Points on a hilly landscape, in no order, each with its height.
From any point a ball takes the steepest step (drop divided by distance) to one of its 2 nearest points. It stops when none of these is lower. Distance is the straight distance between rows; heights are no part of it.
bal h=734: [141 112  68 150 157 118 113  85  96 196 129 129 111 113 110 141  84  81
 134 105 104]
darog h=657: [124  96 123 125 138 176 148 133 123 117  65 143 119 143 158  76 148 111
  64 124 143]
gir h=637: [146 216 134 130 120 107  50 126 200 178 148 108 138 111 154 126 125 108
 112  94 154]
puda h=752: [118 124  93 148 126 119  78 136 102 184 131 125 158 125  99 174  78  93
 124 116  83]
duvag h=635: [118  84 106 101 170 161 137  97  81 137  95 143 119 125 157 116 166 141
  40 118 143]
vukol h=213: [ 71 150 131 118 152 111 102 105 133 137 112 121 149 115  82 153  96 152
 160 155 161]
gonuv h=620: [118 154 184 100 115 130 135 129 172 106 127 150 139 136 111 149 147 157
 185 158 151]
punov h=109: [138 111 138 127 111 130  88 119 157 143 155 117 135 158 125 104 108 126
 107 158 157]
ral h=765: [112 120 118 150 168 122  69 149 134 181 106 140 139 137 156 171  50  91
 148  82  74]
Ren h=287: [142 103 129 158 169 130  90 110  69 128 149 116 105 145 123 108  66 149
 112 147 102]
vek h=686: [170 142  78 163 158  88 106 120  99 162 109 120 102  94 148 148 131 133
 121  56  74]
naz h=616: [187 169  84 142 118 106 141  68  98 120 107 157 118 159 140 157 127  95
 177  94 126]
kupu h=127: [134 190  88 121 100  78 122 136 119 141 129 132 116 193 184  99 154  84
 142 128 121]
kupaz h=710: [143 105  84 175 161 118  96  92  75 190 107 146  98  85 133 160  67 133
 126  61  70]
mufeb h=590: [117 137 114 100  98 129 130 117  66  78 174 131 118 151 122 132 143 193
 119 139 121]
bis h=217: [ 85 155 138 106 142 145 124 101  77  81 135 175 143  97  72 169 156 142
  88 157 128]
pivot h=233: [146 164 103 122  93 147 110 113 105 183 171 110 123 141 157 113 146 146
  97 105 139]
Boton h=577: [ 99 106 171 111 156 134 145 157 150 135 101 111 128  67 140 109 177 175
 133 160 176]
nida h=469: [ 86 129 136  87 109  66 128 128 149 137  96 102 113 128 163 124 215 204
 127 163 140]
Ruf h=495: [137 178 115 138 117  94 116  86 153 146 155 107 128 126  95 147 130  90
 155 131 132]
danos h=544: [181 173 162 134 130 109 106  64 187 153 137 124 123 109 120 177 151 119
 153 128 154]
pob h=439: [165  87 170 118 162 138 176 107 147 113 133 146  94 149 167 108 152  82
 133 127 126]
soni h=611: [153 213 144 148 141 104  50 106 202 177  85 131 123  87 153 159 132 156
 102  92 146]
pumo h=330: [119 112 139 141 132 103 109 122 106 104 143 112 126 188 123 128  75 161
 139 142 111]
dal h=393: [ 77 137 116  88  74 123 172 131  90 127 118 180 121 132 155 151 237 159
 124 158 168]
tikez h=221: [143  93 134 160 204 129 122 116  99 145 129 131 100  91 127 122  82  98
 125 135  97]
rif h=665: [133 105 147 144 101 158 154 192 156  84 152  98 157 130 105  98  90 114
 141 106 112]
Tozol h=201: [ 97 141 119 112 161 123  78 128 139 167 124 119 137 152 127 123  84 112
 144 141 149]
veb h=604: [ 44 130 162  84  99 160 149 155 127 138 174 153 136  84 113 135 176 188
 107 186 186]
pip h=381: [153 137 144 130 126 135 115 114 112 144 160 116 135 178 139 131  82 123
 166  94 144]
pidis h=342: [ 80  93  91  97 103 117 170 121  88 120 114 142 117  99 142 133 217 153
  80 165 147]
zivir h=603: [106 119 190 108 125 173 146 174 172  97 114 156 176 103 124 158 153 172
 143 179 156]
doduz h=676: [129 148 134 133 152 165 120 143 128 109 103 122 122 125 113  75 135 108
  78 110 138]
mezi h=614: [139  78 134 118 168 167 142 105 100 145 125 135 124  99 120 113 128 160
  84 130 136]
kir h=545: [155  93 161 118  91 124 127 152 179 143 139  89 134 137 174 114 174 195
 146 128 122]
zofef h=66: [144 107  80 117 100 123 130 127  69 136 171 116 122 178 149 139 123 134
 119 139  80]
nelu h=187: [114 107  63 111 123  72 152 123  72 130 151 131 116 189 138 147 116 117
 183 151 104]
Veko h=394: [146 190 101 170  83 108  88 113 137 172 145 115 128 175 133 115  89  47
 134  89 125]
doz h=448: [149 114  89 132 129 126 143 116 103 185 136 141 119 191 162 126  90  82
 171  94 136]
feg h=516: [171 126 156 162 148 127 105 140 118 110 119 125 148 116 105 162  95 140
 143  89  68]
dis h=382: [106 105 134 124 146 157 150 149 173 181  81  99 158  83 107 101 139 120
 131  99 169]
Mon h=561: [134 117 157 120 137 128 129 120 162 164 108  89 128 106 147 121 148 195
 135 117 165]
tef h=562: [ 93 102 130 128 135 114 165 137 123  83 110 131 127  76  82 140 159 119
 102 134  96]
meso h=323: [178 123 158 145 213 151 143 187 165 116 124 128 146  27 112 149 126 119
 120 143 105]
pozip h=582: [102 115 134 139 192 127 154 147 116 112 123  98 109  40  92 124 160 119
  78 145 140]
zivob h=610: [100 149 127  87  99 147 153 166  94  85 222 135 135 123 136 124 141 182
 105 129 118]
luk h=814: [140 199 118 141 124  80 111 140 149  91  67 140 122 150 150 124 119  73
 156  73 107]
zek h=493: [107 115 177  86 109 105 143 139 144 129 125 146 128 153 173 126 180 210
 158 178 136]
pul h=284: [101 108 122 104 125 145 148  81  89 119 115 165 120 114 103 147 168 130
  96 179 153]
Pamid h=675: [114 102 139 131  90 170 147 173 148  68 138 105 136 124 115  73 110 140
  78 123 138]
sek h=138: [ 49 155  93 113 161 107  97 115  96 110 110 158 140 108  82 170 129 148
 101 168 143]
pati h=285: [144  84 170 144 233 136 152 166 120 106 127 128 113  62 114 131 118 102
 136 143 107]
tolu h=303: [134  58 104 168  88 144 123  99 143 123  60 135 131 166  95 125  89  83
 118 142 105]
fedib h=159: [161 129 106 129  82 131 103 145 115 178 206  89 135 161 164 143 137 144
 101 115  84]
Mota h=535: [101  86 135 114 179 124 173 125 100  91 122 138 115 125 132 120 126 111
 144 141 131]
zisag h=290: [178 200 114 141 101  82  93  94 145 141 168 128 118 194 163 105 119  87
 132 115 113]
duf h=538: [154 143  78 126 140 108 152  70 113 170 128 161  93 154 149 144 114  85
 209 104 157]
Keto h=641: [121 151 174 121 122 121 146 168 178  57 174 125 151 136 105 139 114 119
 173 151 132]
doma h=492: [146  96 155 125 152 128 148  95 131 135 108 143  96 143 130 125 118  94
 170 141 167]
dabul h=539: [143 130 116 127 138 125 131 127 119 106 109 139 135  96 112 172 155 150
 124 108  82]
Kupa h=373: [139  72 116 160 114 160 155 161  76  92 134 130 118 114 119 109 110 126
 109  88  62]
pof h=619: [ 49 120 159  79  67 143 171 165 123  85 183 156 125 110 104 105 163 145
 125 195 179]
gatu h=794: [133 155 102 149  94  96 125 132 163 130  67 110 124 173 141 104  89  62
 186  78 136]
ketun h=453: [196 116 118 156 105 149 146 127 164 165 140  97 153 112 130 122  97 101
 149  58 112]
Bava h=198: [126 155 130 148  89 163  66  78 138 157 141 136 140 164 105 120  89 146
 115 146 187]
pef h=266: [ 98 163  73 108 111  85 153 161  94 104 144 130 112 181 151 126 153 100
 169 165 101]
lek h=301: [138  47 160 135 113 159 141 127 150  87 142 147 133 148  94 130  96 129
 118 190 118]
Pusun h=564: [101 141 112 116 151 117 154 140  87  88 122 129 107 142 133 110 151 151
 112 129 125]
kas h=259: [116  69 131 135 129 134 100  96 157 119  89 137 128 152 107 132 107 102
 103 198 113]
nube h=591: [ 79 131 173 105 123 156 113 161 151 141 115 133 150 103  99 123 159 185
 132 192 190]
Zis h=627: [ 90 144 155  85 113 141 160 154 111  59 193 148 124 103 116 132 134 146
 132 173 146]
begip h=386: [167  67 138 141 140 145 157 120 120  77 116 137 109 137 162 110 147 112
  95 133  90]
vab h=449: [141 170 135 167  99 111  94 124 152 136 147 110 159 155  84 130  77  67
 159 120 137]
gud h=778: [109 138  95 153 128 114 118 143 142 159  74 122 146 129 132 150  69  78
 177  74 111]
reto h=581: [164 208 167 144 168 104 107  99 192 133 106 136 111  91 140 161 136 154
 142 113 158]
sifu h=416: [142 107 115 138 104 180 161 122 160 153 102 125 158 116 111 109 115 114
 138  76 158]
Favi h=519: [147 140 169  98 113 109 115 116 157 154 157 135 115 162 185 157 173 187
 145 145 117]
peko h=659: [172 140  78 142 126 117 146  90  80 142 107 134 111 134 122 154 117 140
 139  62 104]
febam h=339: [153  65 126 161  85 161 143 122 116 104 101 150 147 159 100 118  88 119
 115  96  89]
fada h=352: [141 117 138 133 184 179 130 183 149 151 114 103 160  62 117 118 133 142
 117 113 127]
nanim h=655: [131 122 154 100  86 125 150 198 173  57 169  90 140 132 131  93 115 115
 143 153 113]
simo h=831: [129 161 143 140 129  98 127 161 162  65 110 122 145 144 131 130 138  85
 147 110  95]
Koz h=488: [177 130 134 171 140 134 117 135 109 141 142 113 134 133 141 123  76  83
 133  68  74]
Noni h=340: [153  62 135 128  87 135 147  94 114  97 135 132 114 179 139 117 134 133
 116 176 112]
pim h=275: [125 181 100 129 106 126  84  98 133 193 125 107 127 134 112  99 120 140
 102 117 169]
fime h=597: [128 106 133 130 172 167 154 140  89 108 156 106 122  44 109  99 127 159
  71 148 170]
marum h=438: [ 80 169 137  92  87  81 154 140 138 133 124 139 107 110 143 142 239 171
 129 154 164]
buv h=687: [100 152 125 114 101 148 131 178 152  94 110 104 148 143 126  46 145 116
  88 112 154]

Where does a ball stop that starts at each point below?
Zis | kas
soni | kupu
doduz | tikez
puda | tikez
Boton | sek
dabul | tikez
